Each row is a point on a tangle of strands that fork, close into loops and nearly touch. The rows are in no order.
In the rows, 128 means zero.
Points whose rows are less than 130 apart are linked; no others are. Some points are linked to none.
rala: [168 119  79 103 188 143  81 152 190 170  58 128  77 159 139 137 146 101
 113 165 133 129 116 114 123 214 165]
kor: [147 168 155 144  62 151 119 143 138 164  95 132 170 147 107 155 140 111
 122 151  98 168  52 117  87 115 184]
Zosi: [158 131  99  87 103 162 168 143 129 115 155 142 158 144 131 107  77 181
 139  91 177 135 177  97 108 201 108]
lunas: [ 83  96 139 110 144 111 192 133  82  99 111 159  58 114 187  89 174 138
 135 126 114 130 125 141 147 147  61]
fela: [122  61 101 107 154 129 187 132 114  40 109 105 146 134 152  59 109 154
 124 128 118 152 157 100  89 198 101]
Niv: [125 177 100 163 119 129  16 106 157 161 117 149 132 133 114  94 169 105
 135  91 124  87 120 107 122 159 155]
zuru: [131 135 101  70 143 125 116 118 154 144  83 178 112 119 127 138 107 124
 194 110 138 132 162 127 102 236 117]
Boro: [106  78 134 151 173  87 150  71 110 116 105 121 150  86 115 109 161 135
 118 121 114 129 153 159 126 109  58]
Pevo: [156 196 149 178  88 114  80 126 186 127 117 131 125 170 112  82 148  48
 127 105  87 120 103 115 132 116 188]
tasot: [131 133 151 145  42 121 128 119  95 165 127 117 123 116 110 150 134 118
 155 122 116 160  32 105  83  91 150]
Sugas: [ 95 144  90 124 103 127 138 110  77  86 111 176 112 101 153 103 166 152
 146 119 126 139  90 130  79 117  81]
Fudus: [143 170 100 170 164 118  59  98 154 168  97 109 138 135 144 113 156 139
 151 114 153 102 125 102 105 191 109]
meduk: [108 109 120 113 177 148 106 159 144 167  82  94 142 101 121 141  86 159
 123 123 143 141 147 154 106 167 137]
tuvik: [135 143 128  92 140 117 107 116 127 130 111 145 109 122 127 110 120 150
 176 122 127  89 149 146 109 164 112]
pon: [183 144 161 143 160 120 113 120 129 145 140 127 166 119 114 135 163 113
 143 114  87  90 141 169 172  89 146]
Kop: [ 84  90 178 100 133  94 159 132 105 147 142 182  96 123 162 151  84 110
 150  95 116  98 156 154 180 152 138]
muga: [133 111  82 135 147 149 162 148 149 121 137 103 144 128 140  94  71 173
 128 125 164 135 203  77 117 188 127]
Gov: [151 156 115 140  91 150  84 122 118  98 118 173 129 169 130 115 118 110
  80 191 141 150 110 157 132 117 134]
zelu: [142 133 143 127 137 120 119 138 157 124 169 158 173 129 160 122 116  59
  68 112  68 115 132 150 143  93 180]
misat: [146 136  80 130 122 110 131 131 132  90 158  90 168 137 125  95  81 181
 133 114 151  98 174  56 115 132 134]
kipur: [ 71 159 192 160 109  83 112  93 134 100 126 106 140  91 102 140 151 110
 117  94 111 126 125 111 154  79 146]
Sitif: [120  90 144 106 118 109 129 121  98 136 178 167  96 123 171 142 126 120
 108  82 114  99 142 153 196 101 168]
kes: [152 120 132 152 149 186 124 145 124 141 153  84 173 131 110 139 113 149
 117 171 133 125 163 104 134 128 120]
lan: [166 166 128 199 153 163  93 145 169 127 136  73 127 167  93 124 157 104
 141 148 150 118 108 119 122 125 149]
vaz: [138 178 142 137  72 139  78 111 152 123 131 129 152 134 114 124 125  98
 139  97  58 118  96 133 124  87 184]
gis: [148 110 127 152  81  83 131 104  87 134 137 109 165 115 100 106 173 131
 184 114 128 135  95  83  72 109  98]
noni: [145 135 119 104  85 104 101 111 118 104 153 177 112 160 128 155 139 100
 117 187 125 126  97 155 137  88 153]
vos: [169 112  71 159 152 132 170 124 162 120 188 125 169 114 127 147 117 137
 138 133 169 137 159 118 103 104 141]
vopov: [154 165  85  96  79 170 116 122 121 137 126 124 150 160 127 150  89 168
 160 111 169 150 133  96  93 173  88]
dozut: [ 84 157 149 149 122 126 125 124 100 109 119 125 150 110 145 153 117 174
 123 137 145 143 119 113  96 143  76]
Gebon: [156 171 147 161 125 144 117 146 176 100 133  69 144 136  92 138 187 118
 151 144 109 147 116 138 134  76 153]
Nazaf: [175 127 157 143  86 126 143 133 141 107 144  70 135 143  51 142 154 113
 150 143 105 163  84 136 138  56 141]
puso: [ 74 127 161 102 139  80 128 130  85 130 147 178 112 101 164 139 168 147
 136 107 142 117 102 124 134 123 129]
tem: [139 158 102 149  77 141  53 105 167 157 117 167 168 119  72 108 189  90
 140 124 130  88 100 130 108 138 176]
kul: [108  96 146 139 172 111 156 126  79 129 133  97 170  77 100  87 135 156
 112 119 139 101 149 128  99 120  76]
fud: [180 172 132 220 116 141 113 138 172 131 108 119 132 190 121 121 147  58
 125 156 109 152  89 113 113 117 152]
Zub: [144 115 125  99 166 165 120 151 138 120 107 121 141 182 118 130  73 134
  65 189 165 144 145 155 131 163 114]
Mef: [ 98 118 159  98 153 111 147 121  85  97 110 126  83 116 153 105 127 153
 174 117 106  93 139 157 125 156  66]
Mos: [147 125 171 180  79  84 135  99 157 121 129 115 146 156  73 140 173  79
 124 119 112 174  87 159 158  61 174]
Duz: [107 159 174 108 111 110 110 134 138 140 157 163 169 101 179 146 136 103
  86  82 108 108 111 109 134 112 184]
nem: [101 142 115 117 122 102 100 120 138 159  70 182  96 123 157 105  75 130
 156  74 128 139 170 126 140 231 158]
Faveb: [178 169  85 153 113 156  90 114 144 171 120 101 169 170 132 169 110 138
 136 122 135 168 128  87 110 151 109]
Sisep: [124 185 148 142 161 131  73 172 188 108 106 124 105 175 146  78 144  90
  40 138  77 135 140 106 147 143 173]
Ver: [ 87  96 163 105 156 137 158 118 119 131 159 109 163 118 102 193 143 122
 119 153 123 110 127 119 159  83 111]
ziza: [136 146 157 164 189 136 113 162 160 122 146 153 136 168 128 136 136 108
  96 184 110 160 118 154 150 117 141]
pelam: [ 93 105 126 149 144 137 138 147 165 133  89 159  78  80 127 146  70 119
 144 139 142 168 166 165 153 183 172]
faseg: [100  77 130  88 140 149 178 134 131 116 161  92 130 143 103 132  48 141
 133 157 166  96 167 116 127 157 115]
Kolu: [174 136 122 105 132 102  90 100 133 162 130 149 138 118 119 135 157 114
 176 140 118  90 140 164 134 124 145]
kesag: [105 113 142 137 201 106 120 139 140 169 124  76 166  99  94 127 114 143
 122 138 144  98 134 151 109 130 119]
Mufo: [125 104 119 176 108  82 150 116  79 102 144  76 173 102  99 109 122 151
 128 132 164 134 128  86  90 111  91]
lin: [ 99  87 117  95 132 103 171 133 119 112  75 189 106  81 140 107 146 144
 140 128 147 148 121 142  60 202 119]
Teg: [151 115  92 109  93 109 189 121  82  82 160 124 142 136 161 100 126 162
 161 117 136 101 126  65  76 113  87]
nure: [143 118  76  94 160 148 119 141 197 125 109  98  95 142 138 150  85 136
 154 161 168 141 165 125 102 209 136]
Kuvan: [ 94  92 139  76 183 161 211 168  66 127 148 114 112 113 122  96 111 147
 154  99 134 106 156 115 110 142  73]
Kuri: [124  71 115  97 141 147 225 136  96 115 163 119 152 102 115 104  87 156
 135 127 141  96 192 106 115 146 102]
lisun: [161 192 117 119 108 164  61 142 181 126 118 145 143 185 131 135 143 104
 112 143  84 165 103 109 140 142 140]
buki: [ 89 168 170 113 114  96 107 133  97 126 111 165 147  91 174 114 151 144
 112  70  99  98 110  97 110 129 117]
nitav: [143 115 133  76 106 130  80 132 137 142 101 200  98 132 140 114  98 129
 135 116 123 115 158 157 164 205 173]
tob: [183 129 130 138 139 187 125 175 141  89 140  82 151 158 107 123 141 125
 109 209  90 138 150 115 128 100 129]
napag: [202 156  69 109 165 183  81 135 171 136 100 100  89 196 132 111 172 121
 105 152 146 124 118 103 123 182 140]
reku: [ 75 111 146  74 159 166 155 157 118 140 111 117 105  73 131 142  96 166
 123 120 116 111 145 155 125 143 121]
keku: [116 140 122 132  93 159 152 117  94 132 154 149  88 106 132 171 106 155
 135  92 119 128 114 170 155  54 120]
mevun: [118 118 163 169 143 135 139 125 104 157 158 106 164 148  61 154 121 102
 127  91 100 137  81 157 172  51 120]
Pas: [151 160 127 169  85 128  75 111 125 139 119 124 158 160 127 153 121 125
 170 163 148 144 114 103 119 139 121]
Tiv: [110 134 111 149  53 107 134  93  83 151 146 168 136  95 127 168 141 122
 145 112 151 154  69 124 105  92 134]
Davo: [102  82 148 115 144  77 179 130  73 114 126 115 113 118 162 102 197 131
 136 138 147 121 111 104 116 131  50]
fene: [115 130 126 132 191 119  93 143 196 153 108 146 108 151 178 144  83 109
 119 122  97 133 142 125 164 178 185]
ser: [150  64  99 121 136 150 184 141 103 117 185 120 160  92 101 137 133 163
 126 112 154 136 170 107 126  83 126]
gir: [ 82  96 135 104 140  81 161  86 119 127 128 172  81  75 147 164 141 133
 148 122 145 146 136 151 128 139 122]
kab: [106 120 156 146 168 106 114 116 170 135 144 162 121 144 154 158 113 118
 110 155 120 135 134 162 156 143 174]
lovos: [118  90 162  95 131 122 145 136 105 153 146 155 108 134 123 148 158 111
  81 121 115 116 104 161 196  43 144]
nim: [119 155 137 125  87 150 117 141 118 105 155 140 126 107 156 131 103 121
 112  99  75 131  97 164 154  53 173]
tak: [ 30  84 143 112 174 105 196 156  85 147 111 120  60 109 167 101 170 126
 120 109 124 132 112 136 181 118  55]
reso: [ 85  82 134  89 182 145 209 146  97 131 141 123  96  84  96 142 112 145
 152  87 123 135 155 173 131 129 101]
retal: [167 145  99 163 181 163  87 132 174 155 112  69 110 161 131 131 145 137
 134 139 151  93 150 102 133 168 122]
zasas: [174 130 114 136 136 172  75 114 146 151  88 139 139 161 134 126 109 120
  75 196 160 121 134 147 145 151 137]
Zisin: [131 123 121 180 171 126 133  86 151 143 110 103 145  92 140 119 128 146
 152 154 137 134 190 107 102 149  88]
segap: [ 98 115 109 165 203 142 113 169 179 150  83 115  71 131 139 160  82  96
 130 145 132 139 140 138 141 179 160]
vefif: [141 121 119 125  90 117 146 125 131 114 149  89 156  86  77 149 159 144
 137 120 160 146 100 134 106  64 141]
gumuf: [ 75 193 142 165 144 135  64 126 152 135 112  92 137 119 140 128  99 153
 112 107 126 124 140 126 127 138 135]
misiz: [167 124  63 113  79 120 133 116 101  89 178 101 153 138 107 114  91 147
 171 126 150 100 130  87  87 105 131]
taset: [117 119 118 111  93  74 134  92  95 151 138 141  75 111 156 155 176 132
 143  87 129 126 104 108 181  53  93]
zufuv: [122 102  97  89 104 117 187 144  91  58 124 128 127 129 158  63 122 163
 121 112 155 109 142  89  80 169  87]
sigis: [182 164 161 188 140 120 131 154 143 115 138 130 143 181  99 131 130  78
 115 192  80 170 110 133 124  89 115]
biri: [126 118 106 134 110 127 161 108  70 106 137 143 103  83 137 125 149 158
 151  91 143 138 133 157 119  92  76]
Pabun: [ 35  98 150 107 150 118 176 132  92 155 157 110 102 103 143 153 150 137
 108 137 150 118 117 129 168  78  93]
tolev: [136 108 191 142  56  93 143 121  98 150 131 127 109 161 106 141 159  78
 109 104 107 148  50 131 180  54 173]
Zepu: [113  92 108 147  90 107 171 108  85 124 140 153  61 115 154 120 195 140
 141  98 162 169 124 132 160  78  61]
Muf: [177 133  49  67 167 165 101 156 180 136 111  84 118 169 131 115 122 155
  99 142 169 147 140 112 113 185 143]
Sul: [ 81 142 114  77 115 116 147 125  98 116  89 188  86 106 182 103 135 150
 135 100 138 119  95 141  70 185  82]
zuz: [138 108 108  68  95 168 123 151 131 116 131  83 123 156 112 134  74 164
  88 159 173 104 144 137 119 153 120]
sig: [155 177 159 131 144 110 115 151 158 118 140 165 148 152 139  71 146  54
  59 142  69 132 129 122 131 115 158]
dopul: [ 94 111 122 162 177  96 112  87 138 131  96 131 120  65 152 101 149 149
 133 123  88 132 179 150 129 146 115]
Roz: [123 143 171 123  95  95 104 108 151 105 151  95 134  98 118 118 143  88
  92  74  81  91 144 139 187  50 161]
Bisub: [189 125 100 129 144 166 136 157 155  86 166  88 136 211 124 112  84 121
  98 175 121 144 153  98 118 113 123]
Duga: [ 99  83 156  74 166 147 172 128 121 145 131 144 115 152 114 169 110 104
 107 172 113 108 127 163 168  90 124]
mar: [173 102 127 127 142 147 139 117 104 117 153  84 138 142 113 138  95 137
 161 160 130 115 166 148 146 102 127]
pava: [ 86 108 137 107 133 118 164 139 133 119 111 172  73  84 120 143  91 150
 161 117 167 157 149 164 104 198 124]
vam: [128 154 109 155  94 135  94 105 131 135 133 151 149  89 109 156 141 140
 118 130 142 139  90 152 109  88 154]
levov: [138 126 143  80  84 167 114 129  96 133 122 183  92 114 135 132 134 141
 133 162 142 101 142 176 172 154 151]
Vuvu: [166 192 128 150 101 166 115 162 155 164  93  85 186 180 112 135 120 112
  85 142 126 153  70 116  97 120 142]
nogiv: [ 94 132 173 171  52  83 135 104 110 144 133 116 123 102 121 154 159  96
 112  72 119 148  77  97 164  64 169]
tokor: [145 129 149 161 101 121 107 102  90 131 149 135 132 148 142 154  88 141
 164 155 128 110 127 137 144 105 105]

A piece is all that can be reached along the links. How many separate loops has the piece of each point below (a circle has one, a figure eight two, a Y none), and how many tips (points with one link)?
Kuvan | loops 0, tips 4
Pas | loops 0, tips 2
pelam | loops 1, tips 7
Pabun | loops 0, tips 4

A tip is a point with one link. Name the tips that can be reached along the links from each point below, in the order of the rows.
Boro | gis, noni, vos, Zisin
tob | fela, Bisub
Sitif | pon, Kop, Davo, levov
